Each row is a point on a landscape with many peaks, with its height.
From any point a climber steps to the highest of the 5 points nearest to it. It stops when none of these is higher. Distance is the straight distance between rows; heights are no part of it.
Z154: [ 37 -14   5  24  41 -44 -20  13 -29   4 -19  -6 -13  17   6 -20  35  -7
 -40  14]  height 71.5
Z600: [ -2  -9 -23   0  16 -14  -3 -46 -26 -10  24 -11 -26  32   5   0  19   1
 -41  10]  height 59.4
Z685: [ 18 -18  14   0 -14  84  21  -3  31  -2  25 -14   9 -37  44  53   7 -15
 -18   5]  height 63.2
Z65: [ -4  -6   7 -11 -24  74  14 -12  19  -5  28   1  17 -17  24  65   7 -11
  -4  -6]  height 64.9
Z523: [ -7 -18 -18   6  32 -27 -23 -62  -9 -14   2 -12 -35  49  11  -6  19   5
 -49  16]  height 54.2
Z711: [-33  11   0 -22 -45  33  -8  10  35 -17 -19   1  11  16 -11  43 -15  20
  43 -27]  height 60.6
Z464: [ 10   7   7  14  33  -2  -3   0 -19   3  18  -6 -10  -8   6  -5  13 -25
 -25  -5]  height 69.2
Z256: [ 15  -4   0  36  45 -68 -11  42 -11   3 -49   5  -9   4 -11 -56  17  -4
  10   8]  height 63.5
Z418: [ -7 -28  16   3 -17  68  28  17  32  10   7 -17   5 -34  31  50  -3 -22
  25  -2]  height 86.3
Z874: [-20  21  17  15 -22  -3  11  51  42  34  -8  13  25 -39 -20  15 -10 -12
  69 -20]  height 74.4
Z11: [-23  44 -14   1 -47  17  10  10 -12  19  35  37  34 -18 -45   5 -21 -19
  27 -20]  height 74.7
Z943: [ 21  -9  -4  30  42 -76  -9  26 -30   9 -39   7  -8  11 -18 -56  14  13
  -7  20]  height 60.0
Z839: [ 21 -14  -2  -7  22  19  14 -34  -3   7  29 -23 -22   5  31  -7  22  -8
 -35   4]  height 50.9
Z853: [ 19   0  -4   7  13 -67  -7   4 -32 -12 -38  23   4   2 -30 -61  -4   8
  -5  11]  height 67.6
Z244: [ 20 -15   9  -7   0  54  12  -4   5  17  32  -3 -12 -33  32  33   7 -30
  -7   0]  height 62.1
Z100: [  0  12 -17  -9   9  -7 -16 -32  -7 -12   7 -13 -13  25   8   5  -8  10
  -7   8]  height 70.2
Z438: [  5  10  -3   8   8 -29   5  15 -17   2 -16  21   8   7 -33 -38  -3  -5
  17  -4]  height 76.3
Z337: [  3  37   0  11 -19 -29  10   5 -42   6  27  40  16 -16 -22 -31 -20 -26
   2  -2]  height 80.0
Z650: [  2 -19  17  -6 -21  51  12  16  19   8   0 -15   1 -27  15  41   7  -7
  -7   5]  height 71.4
Z960: [  8 -16   1  18  41 -48  -8  11   3  -2 -24 -29   2  14   3 -22  26   8
  -4   4]  height 17.1
Z388: [  1  -2   2   0  17 -34 -12  15 -19   1 -10  -7 -21   8   0 -19  12  -6
  -3   8]  height 56.2
Z950: [ 14 -14  -2   2   8  13  -3   8   2   1  -9 -22 -17  -4  16  -9   8   9
   0   3]  height 44.1
Z264: [ 20 -11   2   0 -20  54  10   9  28   8  24  -9  18 -29  27  53  -3 -17
   5   3]  height 68.6
Z75: [  7   9  11  15   5  -7  -3  34  -6  19  -5  18  -1 -14 -14 -18 -10 -18
   9  -4]  height 77.7
Z745: [ 19   5 -14  -1  16 -41 -21 -27 -25 -14   5   4  -9  31  -2 -18   7   8
 -35  22]  height 71.3
Z220: [-35  23  -6 -12 -14  -6  -5  19  11  -5 -26  19   5  18 -29   4  -8  18
  57 -17]  height 73.7
Z468: [ 14 -17 -12  13  21 -29 -13 -38 -26  -5 -19 -23 -29  40   5 -19  18   5
 -42  17]  height 40.5
Z712: [ -8  -7  -7  -7 -16  11 -11 -46   4 -12   5 -16 -16  28   8  13  -2  27
 -32   0]  height 60.9
Z449: [ -1 -23   6  -6 -21  46  10 -18  33  -9   8 -16  16 -11  41  67   0   2
 -11  -3]  height 67.3
Z125: [ 10 -32   7  -6  35 -18   4 -64   3 -31 -11 -17 -36  37  37 -10  32  14
 -50   0]  height 81.3
Z365: [  7  21   0  13 -11  10  -6  22 -15  11   7  16  26 -27 -25 -15 -17 -17
  11  -6]  height 77.9
Z147: [-12  -8  -5 -10  -5  31   6 -29   0  -5  20 -11   2  10   7  21 -10   5
 -10   5]  height 51.3
Z541: [  7 -23   1   3  36 -26 -10 -23  -2  -8 -20 -26 -21   6  18  -5  21  16
 -25  12]  height 23.7
Z88: [-12  17   6  -8 -22  23  18  42  13  28  44   2  21 -39  10  23 -24 -19
  39   0]  height 68.3
Z530: [ 26 -47  12  22  41  -8   6 -59   5 -18 -15 -38 -39  25  35 -13  49  11
 -42   6]  height 37.7
Z988: [-13  20   1 -11 -21 -15  -7  10 -44   4  16  24  18 -10 -25 -14 -23 -15
   4   1]  height 79.0
Z691: [  1 -26  13  11   4  24   7  16  12  -9 -13 -30  -4  -4  34  10   7   1
   4 -12]  height 55.7
Z766: [-18  -3 -14 -10 -39  57  11  -8   5   4  37   2  11   0   2  53 -15   5
  13 -23]  height 44.9
Z550: [ -5  14 -18 -12   7 -39 -23 -40 -16  -4   5  13  -8  37 -16 -15 -14  18
 -23  14]  height 66.5
Z877: [ 37  -2 -10  21  22 -43 -33   1 -31  -2  -1  -4 -17  13   1 -36  17 -11
 -25  12]  height 76.6
Z560: [ 49   5  -5  27  11 -41  20  19 -48  11  12  25  23   1  -8 -53  13 -33
  -7  16]  height 79.7
Z682: [-12 -13  -5 -15  -5  31   4 -20  18 -15   7  -4   7  17  28  26 -16   9
  -3  -9]  height 46.9
Z399: [ 13  35 -13 -14  -3 -18 -12 -11 -41   9  19  22   8  -1 -26 -17  -8  -5
  -8  -5]  height 76.4
Z29: [ -3  -3   4  -3   7  -6  -3  22  13   8 -16  -2  -7   4  -7 -20  -7   4
  28  -7]  height 74.5
Z819: [ 27  24  10  23  -4 -21  13  44  -4  21  16  13  12 -23 -17 -43   5 -22
  14  -8]  height 80.7
Z138: [ -8 -14   0   4  25 -21   0 -36  -1 -18  -9 -22 -20  41  11 -18  -4  14
 -23   0]  height 54.3
Z478: [ 18  30   1  -5 -10 -39   9  -5 -48   6   7  48  25  12 -53 -30 -11  -8
  14  -1]  height 78.0
Z331: [-26   6   4 -18 -41  12  -3  24  17  -2 -14  13  10  13 -32  19 -17   9
  55 -20]  height 70.8
Z716: [ -3 -10   0 -10 -14  76   7 -31   8  -5  22   0  19  -4  19  45   0   4
 -11  -4]  height 60.1
Z355: [ 21 -25   6  13  30  34  14 -20  10  -4  13 -21 -10 -13  41  11  26  -3
 -27  -3]  height 40.4
Z279: [ -5 -31  20 -10 -10  38  15   5  30  -4 -27 -26   2 -26  29  38  -3   3
   3  -5]  height 68.4
Z607: [-26 -20   4 -15 -29  47  20 -33  56 -30 -21  -3  13  20  21  44  -8  35
 -12  -5]  height 67.4
Z254: [ 18   3  10   3  17 -25 -10   2 -29  10  28   2  -6  -3 -15 -24  16 -11
 -20  10]  height 75.9
Z666: [-11  -4   2  -3 -24  38  12  26  32  -2   9  -5   7 -37  21  31 -26 -24
  29   3]  height 68.2
Z44: [ -4  -5  26  17  28 -26  -4  39   7  14 -23  -2  -9  -7  11 -21   3  -4
  21  -5]  height 64.3
Z662: [ 14   3   6 -10   5  33   5 -24  -7   7  33 -16 -13   4  19  16  11 -12
 -24   1]  height 47.8
Z765: [-12 -15  -8  -9 -18   1  -3  -7  27 -15 -32  -4   6  15   6  17 -15  21
  20  -3]  height 69.0
Z130: [ 33   1   5  23  12 -40   0  18 -37  10  -5  12   9 -12  -5 -46  -4  -8
 -22  11]  height 79.4
Z526: [-12   7   2 -12 -11  19  -3  30  27  17 -14   8   9 -11  -9   7 -19   2
  35   0]  height 76.7
Z503: [-17  24 -15 -30 -39  57  10   9  -1   3  45   6  15  -7   5  36 -32  -2
  23   4]  height 43.9
Z753: [  7  12  -9  16  29 -64  -9  35 -11  -3 -51   6   1  15 -16 -50   2  -8
  20  14]  height 55.5
Z89: [  2  13 -12   3  19   2 -18 -54 -14  -8  38 -17 -40  23  11   2  15  -8
 -46   7]  height 59.5
Z675: [ -9  34  -5   5 -23   1   8  30   9  24  22  28  16 -38 -13   7 -21 -31
  34  -5]  height 79.6
Z146: [ 27   7  -1  13 -11  44  15  25  -7  19  48  -8   8 -30  18  25  -7 -30
   9  -5]  height 51.4
Z62: [-33 -26  14 -12 -40  62   4  -8  50 -25 -25  -7  17  15  10  56   3  39
 -10  -8]  height 70.7
Z263: [-10  20   0  -5 -14  20   4  26  -7  14  34  22   9 -29   2  -2 -23 -17
  21 -14]  height 77.6
Z289: [ 26  -4  -3  -1  21  16  -2 -17 -18   5  24 -22 -20  -7   7   2  20 -23
 -24  -5]  height 61.0
Z487: [ 24  26  -1  25   8 -31  21  35 -11  40  20  21  13 -39 -16 -26   3 -22
   6   5]  height 80.6
Z740: [-24  -2 -20  -8 -28  38 -11  19  25   8  16  -2  23  -8  -6  27 -23  -6
  33  -9]  height 65.5
Z590: [ -4 -10  -1   1  28 -35 -14  16   1 -10 -35 -16 -20  28 -18 -31   7  18
   5  -9]  height 38.6
Z325: [ 30 -20   1  11  35 -14  -6 -20 -33   5  16 -30 -32  16  25 -25  46 -18
 -49  17]  height 53.5
Z934: [ -4 -24  16   9  23   0  -7  15  17 -10 -38 -19 -17   3  14   8   5   6
  -2   5]  height 33.0
Z752: [ -1  21 -17 -13  18 -63 -18  -3 -16 -17 -23  14 -11  19 -30 -30  -4  29
   7  26]  height 78.2
Z749: [-10  25   8  21   1  25  39  35  12  13  51  13  12 -43  14  14 -19 -37
  26 -15]  height 74.6
Z367: [  4   4  -9   3  14 -50  -8   0 -21  -6 -33   2 -16  15 -22 -28  18   4
  -7   9]  height 56.4
Z952: [  9  25   6  14   8 -18   2  24 -31  26  20  15  -7 -12  -3 -17   9 -22
 -11  11]  height 76.9
Z692: [ 17 -28   0 -10  -2  77  12 -12  10   5  10 -17   4 -23  41  45   8 -18
  -3 -11]  height 62.6
Z962: [-13 -10  15   6  14 -10  -9  15  12   7   3  -8   2   2   4  -9   4   0
  11   7]  height 62.2
Z885: [ -1  16 -13 -22 -23  53   3 -10   1   0  39 -10   2  -3   5  33 -14   6
  -7   1]  height 42.0
Z903: [ 39  12  -8  21   9 -72 -12   0 -52 -10 -15  18  16  22 -22 -51  17 -19
 -30  33]  height 77.4
Z963: [  0  -5  -4  -7   8   3 -12 -67  15 -13  15 -15 -24  42   7  -1  17  14
 -44   1]  height 62.4
Z780: [-15  20  -1  -4 -10  -2 -10   0   2  13   2  -2  -1   4   0   5 -17   1
  16  11]  height 64.7
Z699: [-21 -11   7  -7 -22  37   6  25  33 -10 -32   7  28  -6   0  34 -16  20
  48 -14]  height 72.6
Z248: [  8  15  -8  -8  15 -26  -9 -10 -39   0  18   9  -3  -3  -2 -21  -8  -4
 -14   7]  height 76.0
Z578: [-10 -22  21   3 -20  61  17   7  59   5 -28 -16  24 -40  23  59  25  11
 -17  12]  height 71.9
Z90: [ -6   4 -18  -4 -12  42  -4 -21  -7  16  38  -1   3  12   8  36   3  13
  -8  -3]  height 38.3
Z807: [  8   3   6  10  12 -41   4  55  16  25 -50  13  -4 -16 -13 -45   9  -2
  37  -3]  height 70.3
Z133: [-10 -10 -19  -1  18 -22  -1 -52   1 -31 -13 -18 -14  40  16   6  11  35
 -38  14]  height 63.4
Z262: [-35   2 -13  -8   7 -10 -12  -8  12  -4 -22  -1  22  20 -13   2 -13  27
  34   2]  height 69.4
Z458: [ 28  -8  -6  -1  32 -34 -18 -44 -13  -9   7 -21 -29  27  10 -14  18   7
 -33   2]  height 57.2
Z721: [ -8   8   3  -7 -19  49   4  14   6  12  37  10  13 -10   2  18 -18 -17
  18  -7]  height 65.7
Z417: [-14  23  -6   4 -15 -27   2  -1 -28  -3 -14  37  21 -11 -37 -33 -14 -10
  36   6]  height 76.8
Z967: [-10  16 -10  -9   8 -15 -12 -16 -31   7  13  10   6  11 -26 -12  -6  -5
 -15  12]  height 74.2
Z61: [-19 -13  16   5   5  20  -3  28  24 -10  -9 -17  14 -26  11  17 -26  -3
  16  -7]  height 68.7
Z921: [  5  10   0   8  21  13  -4  -1 -19 -10  29  -6 -10  -1   1   2  -2 -10
  -4  -1]  height 60.2
Z589: [  2   6 -16 -28 -19  59  -8 -20   6   3  31  -2   7 -16  15  38 -11  -4
   8   1]  height 47.3
Z230: [ 11  30   3   0 -24 -30  11  22 -32   7   2  31  27 -12 -26 -30 -10 -10
   9  -5]  height 80.4
Z751: [ 10  25   4  26  -4 -20  32  44 -16  33  29  26  19 -44 -19 -25 -17 -38
  17 -15]  height 80.9
Z123: [-17  10  -1   4   7 -26   6  55  18   5 -32  23  14 -14 -26 -27  -2   3
  31 -12]  height 73.6
Z52: [  0 -23   2  14  12  17  -2 -34  35 -18 -26 -26 -21   8  36   2  30  19
 -39  -9]  height 29.7
Z498: [-11  16 -16 -11  11 -53 -10  14 -10 -11 -41  22 -12  16 -21 -28  -9  18
  22   9]  height 75.3
Z521: [ -4   7 -31   1  13 -77 -16   8 -25 -13 -42  24 -18  11 -44 -33   0   6
   5  19]  height 73.5
Z344: [  3   0  -7  -1  21 -40 -13 -46 -40   1  25   2 -35  38   3 -15  25  -2
 -43  16]  height 55.6
Z276: [ -7  48  -2 -13 -34   7  15  17 -19  24  34  32  28 -15 -30   5 -19 -12
  44 -14]  height 78.1
Z362: [ -5  -1 -11  -6  20 -32 -23  12 -20   2 -22   2 -11  12 -25 -26 -11   3
  -3  -6]  height 60.8
Z628: [ 39 -28  11   3  48   6  -1 -40   2  -2   3 -40 -34   7  22  -3  43  -3
 -32  -6]  height 21.3
Z364: [  1  -3  -9 -11  -1  34 -10 -30  -3  -2  29 -17 -12  13  16  16  21  -1
 -40  -6]  height 50.1
Z760: [ 58  -3   0  30  37 -28 -13  21 -47  17  15  -4  -6   3  10 -29  28 -45
 -26  10]  height 55.0
Z920: [ 51   3  -1  31   6 -66  -4   5 -52   7   2   8  11  17 -16 -35  14 -16
 -33  23]  height 78.8
Z299: [  5  15  13   0   7 -28  -3  23  -7  22   5  27  10 -15 -27 -24  -1 -22
   9   0]  height 79.2
Z902: [-18  20  11  -3 -13  -2  11  34  -3  24  10  15  14 -27 -23 -16 -15 -25
  38  -5]  height 79.8
Z983: [  4  34  -6  12  -6 -18  -4   9 -21  12  30  12  17 -24 -12 -15 -10 -19
  -2   8]  height 78.6
Z515: [-13 -18  16  -6   4   5  -3  -7  29 -22 -40  -8  -2  10  15   3   8  26
  -2   2]  height 56.9
Z871: [-14  -6   1 -20  -5  -6  -3  -6  25 -21 -42  -2  -5  27  -1   8 -14  28
  13 -12]  height 62.0
Z265: [ 15 -21  11  15  32 -53 -13  14  -8 -11 -27 -40 -21  27   4 -33  27  10
 -15   0]  height 9.3
Z165: [ 10  24  -3  -3 -10 -51  -6   7 -27  -9 -49  29   3  16 -49 -38   2   3
  14  13]  height 72.0
Z188: [  2   2 -14 -11  -5  -3  -9 -62 -22  -8  23  -1 -12  31  13  15   4   9
 -36  17]  height 62.5
Z696: [-10   1   5   3   3  -1  -1  48  20  16  -4   9   3 -20 -15  -4  -4 -12
  39 -11]  height 78.7
Z525: [-30   0  -6 -22   6   3  -1 -21  14 -17 -14 -14   1  34  14   6   9  28
 -10  -1]  height 49.1
Z18: [ 10  24  13  11  14  -1   3  29  -6  21  31   9   1 -24 -12 -13   1 -26
   5   7]  height 77.3
Z161: [-10 -37  19 -10  -3  13   3  -1  25  -5 -24 -12   3 -15  31  13   0  17
  18   1]  height 63.6
Z216: [ 37   3  28  30  13 -51   9  47 -29  26   3  19  19 -10  -1 -32  11 -20
   8   5]  height 79.1
Z785: [  5  14   5   9  17 -16  15  31 -23  26  18  -4   1 -10  -5 -22  20  -7
 -10 -13]  height 76.2
Z642: [-23  -1   1  10  -9  33   7  36  26   8  11   2  10 -14   6  24 -12 -12
  45 -11]  height 74.1
Z78: [ -5 -13  12   1  12  17   4  19  15   9   2 -12  -2 -20   7   1  -1  -3
   8   0]  height 77.5
Z341: [-26 -20  -1 -15 -27  35  15  -6  31 -18 -15  -7  22  -8  11  33 -23  27
  12 -14]  height 69.7
Z949: [-17 -13  18 -21 -52  59  20  -6  51 -11  -7   5  28 -11  18  69  -7  13
  -9  -2]  height 71.8
Z540: [ -5  -7 -15 -18 -28  50  -4  -9  31  -3  17 -15   4 -23   9  40 -14   4
   6  -6]  height 58.7
Z171: [-14 -10  14  -8   9 -15  -5  18   8   2 -31  -7 -11   5  -8 -21  10  11
  23 -10]  height 61.2
Z881: [-22 -11  16  -5  -9  13   5  31  41  -7 -44   9   5 -26   3  17 -19  11
  46 -20]  height 73.9
Z686: [  1  26  -6  -5 -16 -23  -4   1 -28   2  10  23   4 -12 -41 -15 -18   5
  16  -4]  height 78.9
Z489: [-14 -10 -12 -28 -15  27   3 -36  13 -12  12 -10  10  27   9  30 -15  18
   1 -14]  height 47.6
Z269: [-14  18  10 -11 -11 -10  -7  27   3  32  13  15  13  -9 -26  -4 -14 -12
  22  -3]  height 78.4
Z159: [ -4   4  23  18   1  28  18  40  22  26  25 -10   2 -33   2  14  -6 -31
  31  -6]  height 71.6
Z677: [ 42  -9   0  10  34 -22 -17 -12 -33  17  29 -16 -23   8  12 -17  21 -22
 -41  13]  height 55.4
Z467: [  2   7 -19 -10 -14  35  -2 -68   5 -11  46 -13  -5  26  20  22  -3   9
 -37  -2]  height 44.5
Z42: [ 23  20   9  21  -2 -34  32  22 -37  18  15  23  20 -14  -9 -35  -1 -32
  -7  -2]  height 80.1
Z406: [ 45   1  -3  22  10 -68  -7  20 -29  -1 -23   2   5  11  -5 -35  27  -8
 -28  20]  height 78.3
Z197: [ -4   7  -9  -6 -11  26 -12   2 -14   1  34  -8  -4 -10   5  17 -16   1
   9  -5]  height 51.5
Z389: [-18 -21  -4 -10  18 -43 -18 -51  23 -41 -26 -16 -25  44  18 -16   6  21
 -39  18]  height 62.3
Z116: [ 33 -16   5  13  24   3  -8  -6 -21  -5  16 -19 -16 -17  34  -7  26  -8
 -23   9]  height 50.2
Z953: [ -6  -1  -8   5   1  -6   1 -14  -8   1 -17 -19  -6  11  -6  -5  -5  10
 -11   1]  height 59.1
Z405: [ 27 -37   0  14  57 -30 -13 -10  -1 -16 -37 -27 -32  18  22 -23  38  12
 -30  17]  height 3.6
Z768: [ 20  -1  -6  11  27 -68  -9  16 -18 -15 -38   5 -16  12 -27 -43  16  17
 -13   7]  height 58.1
Z762: [  6 -19   5  15  31  12  -6 -32   2 -20  -2 -24 -16  22  21   7  24   6
 -19   6]  height 43.7
Z218: [ 28  11 -16  13   2 -41  -3 -24 -40  -1  19  11  -1   6  -5 -14  15 -15
 -41  18]  height 66.7
Z482: [ -9 -20  26  -4   1  14   7 -14  25 -11  -8  -6   2  -2  -1  10 -20  19
   9 -15]  height 58.0
Z392: [-20   8  -5  -6 -14   5  -9   3  15   3 -12   5  18   5 -18   6 -18  22
  31 -13]  height 73.2
Z477: [-23  -4   5 -20 -31  40   8   6  33  -3 -16  -7  23   0 -11  28 -27   7
  30 -14]  height 70.6
Z723: [ -6 -21  -4 -16  14  30 -10 -53   6 -15  -1 -16 -19  21  24   5  16   2
 -38   7]  height 57.9
Z837: [-15  13  10 -19 -36  60  10  22  10   6  46   7  17 -19  14  44 -20  -8
  15  -7]  height 52.4
Z157: [-22  16  -2 -12 -14 -34 -12 -11 -17   6  -1  22   0  -6 -35 -18 -11  23
  20   1]  height 77.0
Z956: [ -5  19  -5  -9  18 -51  -4   2 -31  -9 -25  21   5   9 -37 -44  -5   6
   8  -2]  height 73.0
Z444: [ -9  30  -7  18  -8   7  24  60  26  31  25  25  23 -51  -8   1 -22 -46
  44 -20]  height 77.8
Z522: [ 10 -15 -18  -6  38 -55 -15  -6 -10 -11 -38   8 -20  28 -14 -21   9  17
 -25  17]  height 56.3
Z217: [-21  -7 -13 -22 -32  43  11 -25  22 -18  13   7  21  23  14  44 -17  18
 -14  -9]  height 53.2
Z794: [  6   3   5   3  32  -9  -4 -11   1   3  -2 -26 -23   4   9  13   1   3
  -5   1]  height 42.1
Z703: [ -9  13  -4 -20 -11   5 -18   2 -17  25  -6  19  12   2 -18 -16 -23   9
  21  -8]  height 74.8
Z852: [ -7 -18  -5  -1   0  36   7 -35  -2 -13   8 -24 -11  13  15  -4   8   4
 -21  -3]  height 47.5
Z454: [ -4 -19  -6 -15  25 -16  -9 -57  11 -30 -17 -22 -23  34  24  -7  21  11
 -31   5]  height 66.9
Z275: [-30  21  -4  -5 -29  10   4  33  24  14 -16  37  15  -7 -38   4 -22   1
  78  -1]  height 74.3
Z85: [ 15 -11  -8   6  16  14   3 -31 -20  -5  11 -28 -27  11  21   6  40  -9
 -30   2]  height 49.8
Z708: [ 42  13  -7   9   0 -56   4   5 -62  -4  -3  32  -7   5 -20 -31   5 -31
 -26  14]  height 79.3
Z552: [ -4   9  -8  -7 -42  79   8 -40  13 -21  35  -3   7   4  10  47 -10  19
 -13  -8]  height 50.7
Z466: [  7  -5   7   2  -3  29  11   2   5  12  19 -17 -15 -11  17  17   2  -2
  -1   2]  height 61.1
Z74: [-23  -3   3 -20 -52  57  15 -11  45 -13  12   0  18   4  15  51 -13  14
  -5 -16]  height 61.6
Z131: [  8  25 -25 -16 -10 -46  -1 -26 -42  -6  16  29  -8   8 -20 -23   1 -11
 -23  22]  height 65.4
Z312: [ 11  36   4  19   3 -30  18  35 -32  15  19  34  12 -18 -33 -29  -9 -20
  29 -10]  height 81.1
Z314: [-21 -22  10 -18 -44  62  23  -2  61 -14 -22   4  26 -21  16  71  10  10
 -12  -7]  height 72.4
Z840: [-28   4   4   3 -11 -24   0  53  25   6 -30  23  15 -13 -24 -17  -7  13
  62 -15]  height 75.1
Z817: [ -4 -22   4   3  45 -38 -23 -16   4 -24 -30 -32 -18  28  11 -14  18  28
 -15  10]  height 11.8
Z608: [ -9 -35  12   6  25   9   8 -40  30 -20 -35 -31 -30  14  32  -2  32  14
 -32 -15]  height 26.1
Z338: [-10 -20   1  -4   8  -7 -23  -4  15  -1 -28   0 -13  -1   7 -13 -18  22
  14  -1]  height 58.3
Z796: [  1  26  11  21  11 -27  15  65   9  29   2  20   7 -47  -8 -24 -11 -20
  35 -13]  height 80.2
Z828: [  6 -29  -1   0  40 -34 -14 -17   5 -12 -36 -25 -19  32  15 -19  23  22
 -30  17]  height 15.7
Z597: [ -5   5  -6   1  27 -42 -20 -21 -29  -7 -14   3  -9  29  -9 -25   6  11
 -15   3]  height 65.1
Z968: [ -4 -15 -20 -17  26 -50 -32 -43   6 -17 -24   3 -25  52   0 -16   6  30
 -33  11]  height 58.2
Z940: [-22  18   2 -20 -23 -18  -8  14   5  -5 -30  26  -1   6 -43 -20 -17  18
  27  14]  height 75.6
Z806: [-17  -8   5 -10  -3  18  -1 -24  11 -17 -16   1   6  13   3  -6 -10  11
   5   3]  height 57.3
Z334: [-14  20 -18  -8 -23  29   2  29   0  16  16  17  17   0 -28  14 -15   1
  39 -11]  height 73.8
Z849: [ 14  29  -6   3  -2 -42   3  10 -36   1   2  19  10 -13 -37 -41   7 -21
  -3   4]  height 79.5
Z238: [-16 -23  15   5  -5  27  12 -22  39 -32 -19  -8   8 -10  32  33  18  23
 -15   6]  height 31.3
Z326: [-28  -6  -3   9  -9  10  -8  12  28  -8 -35  -1  -2   5 -16  11  -9  11
  35 -16]  height 76.5
Z536: [-12 -20  -2  -3 -39  60  11 -24  37 -15   0   0  28  -2  27  47  -9   4
 -22  -2]  height 69.5
Z66: [ 25   3 -10  26  16 -64  -6  23 -25  11  -4  11   7   5 -22 -42  16 -12
 -19  11]  height 78.5
Z715: [ -7 -22  29  13  -1  18  12  26  40 -17 -38  -6   1 -15  19  25 -14   3
  11  -5]  height 69.6
Z500: [-20 -27  -2  -1 -23  44  -1 -26  12 -14  18  -1  -8   3  22  41 -18  15
 -12  -9]  height 44.7
Z93: [-18  13  -7 -18 -11  26 -13 -21   2   7  10   0  11  21 -10   4  -9  11
   2  -7]  height 57.6
Z782: [-26  19  11   1 -20   2   6  26  32  17 -16   4   5 -13 -24  -9 -16  14
  50 -17]  height 75.8
Z174: [ -9   4 -14 -14  11 -17  -5 -17   0 -10 -23   5 -12  19 -16 -15  -5  21
  -4 -11]  height 54.4
Z961: [ 29  30  -1   9 -11 -34  10  21 -44   5  11  38  24 -11 -26 -44 -21 -30
  -1   3]  height 80.3
Z442: [  2  30   8  22  -7  -4  19  45   5  30  29  22  25 -41  -6  -4 -13 -22
  21  -9]  height 80.5
Z810: [-10  26 -17  -4 -33  31   5 -10 -15  13  40   1   1  -1  -5  27 -19   8
  28 -12]  height 43.3
Z838: [  0  29  -3  12 -35 -14  22  31  -3  30  20  39  32 -23 -31 -16 -15 -15
  28  -4]  height 79.9
Z361: [ -4  12 -17 -15  -4   5  -2 -29  -8  -3  24   4  -4   8 -13  12 -10  13
  -7   3]  height 65.8
Z827: [  2 -18  12  -2 -14  51   9 -12  24  -9   8 -25   1 -17  22  36   2  -5
 -17  -8]  height 67.2
Z357: [ 30  -2  11  18  40 -12 -11   6 -20   4  -3 -24 -22  13   6 -20  35  -5
 -22  -6]  height 58.4
Z989: [-20   0  -7 -18 -34  19  -7 -14   7 -21   1   3  10  14  -1  26 -18  17
   9 -10]  height 57.7
Z429: [ 10 -10 -16  -6  16 -20  -5 -20 -23  -3  17  -9   1   8   0  -1   3   7
 -21  23]  height 82.9
Z427: [  5  27  -4  -4   1 -22 -10   8 -27   6  18  -2   0  -7 -19 -26 -10 -15
 -11   3]  height 77.1
Z549: [ 12 -25  -1   3  27  -5 -15 -28  -4 -24   5 -33 -27  11  13 -13   9  12
 -30   6]  height 43.4
Z114: [  7 -18   7  -4   7  24   9 -22  20 -14 -10 -28 -11  -8  31  13  18  18
 -11   0]  height 38.1
Z770: [-25 -14  13 -11 -40  35  15  14  49 -16 -30   0  32  -9  21  48   0  20
  21 -11]  height 72.1
Z180: [-22 -23   6 -11 -17  22  18 -44  17 -22 -21 -13   0  32  14  21 -14  28
 -14   4]  height 44.6
Z251: [  4  28  -8   8  -2 -65 -19   6 -30 -15 -18  36   2  -5 -37 -36  -9  -9
   6   7]  height 76.1
Z172: [-32  10  -6  -5  -4 -33  -3  30 -12   3 -32   8   0   7 -21 -32  -3  20
  38   9]  height 71.2
Z815: [-12  21   0 -10 -20  21   3  15 -25  24  45  15  14 -19 -20  -1  -8 -22
   4  -8]  height 75.0
Z25: [-17 -13   4 -16 -42  48   9 -12  32 -27  -7   0   9  20  10  57 -13  27
  -2  -6]  height 63.1
Z385: [ 41 -14  -9   2  29   3   5 -31 -22  -5  26 -16 -24  -2  14 -13  19 -13
 -46   4]  height 56.7
Z224: [ 21   1  -6  -3  18 -80 -24 -22 -33  -4 -16  13 -11  11 -18 -32  -3   8
 -18  12]  height 69.1
Z561: [-12 -15   9 -11 -32  59  17  17  48   0 -12 -25  26 -26  25  61   3   1
  10  -6]  height 73.1
Z705: [  7  -2  -1  -1  15 -45  -8  12 -13   8 -24  -1   1  -1  -9 -29   8   1
  -9   4]  height 67.0
Z727: [ 24  14  -1  14  -5  51   2  -2 -12  15  37 -21 -14 -22  31  24  -7 -20
  -3   2]  height 55.8
Z846: [ 13  -9   3  10  23   6  -6  15  -1   3  -1 -13 -18  -6  17  -7  16 -21
 -13  -6]  height 53.8
Z524: [ 29 -18   7  -3  22  27  -2 -28 -11  15  33 -20 -23   5  39  13  40 -17
 -34   3]  height 45.6
Z151: [ -4   3  18   3 -12  39  22  48  21  29  24  -2   4 -37   6  37  -8 -31
  32   7]  height 60.7
Z109: [ 14 -12  -1   4  17  -6 -11 -56 -10  -8  24 -21 -35  23  32   2  15  -4
 -51   6]  height 57.8
Z896: [-33  -6  12  -8 -35  27   8  32  22   4   7  18   6 -20  -1  23 -22   6
  36 -15]  height 71.1
Z542: [-23  -4  -4 -16 -15  34   0   4  18   4  -2  -2  14  -3   0   3 -21  17
  22 -14]  height 71.7
Z98: [-34  11  11  -4 -20 -15 -10  30  17   1 -29  29  14 -31 -26 -16  -5  -1
  48 -13]  height 75.2
Z92: [-18 -14  10  -6   7   4 -11 -37  37 -34 -28  -2 -16  43  -6   4   4  45
  -7  -7]  height 45.1
Z293: [-15  -9   7  -1 -24  42  26  50  37  21  -8  -7  18 -30  10  22 -19 -19
  44 -10]  height 67.1
Z306: [  9  -2   3   3  -2  49   0 -14  -6   9  28 -25  -5  -8  25  29   3  -3
   0   6]  height 48.4
Z356: [  5 -49  22   9   9  30  14 -11  30 -10 -31 -33 -13 -22  31  20  21  13
 -20  -5]  height 30.3
Z935: [-17  21 -20 -12 -39  33   9  33   3   9  25  29  19 -14 -27  11 -29   1
  44 -12]  height 66.8
Z242: [ 19  15  -4  -4  -8 -61 -15  -4 -42  -7 -12  30  -3  11 -29 -46   1   3
 -10  24]  height 72.7
Z640: [-13  -5  18  18   8  -8  10  52  40  12 -10   5  11 -29   7  -8  -8 -13
  42   0]  height 77.2

Call two points neighbours if one is among the 5 nearest of the other. Go from one point of each pair to the other, from neighbour to neighbour, staying as high as possible. Name the lowest point that can't be avoided.
Z418, Z752 => Z770
Z752, Z312 => Z498
Z78, Z125 => Z963
Z429, Z312 => Z248

Where does a climber stop that starts at each point below?
Z325 => Z312
Z943 => Z312
Z762 => Z125
Z52 => Z125
Z364 => Z125
Z256 => Z312
Z935 => Z312
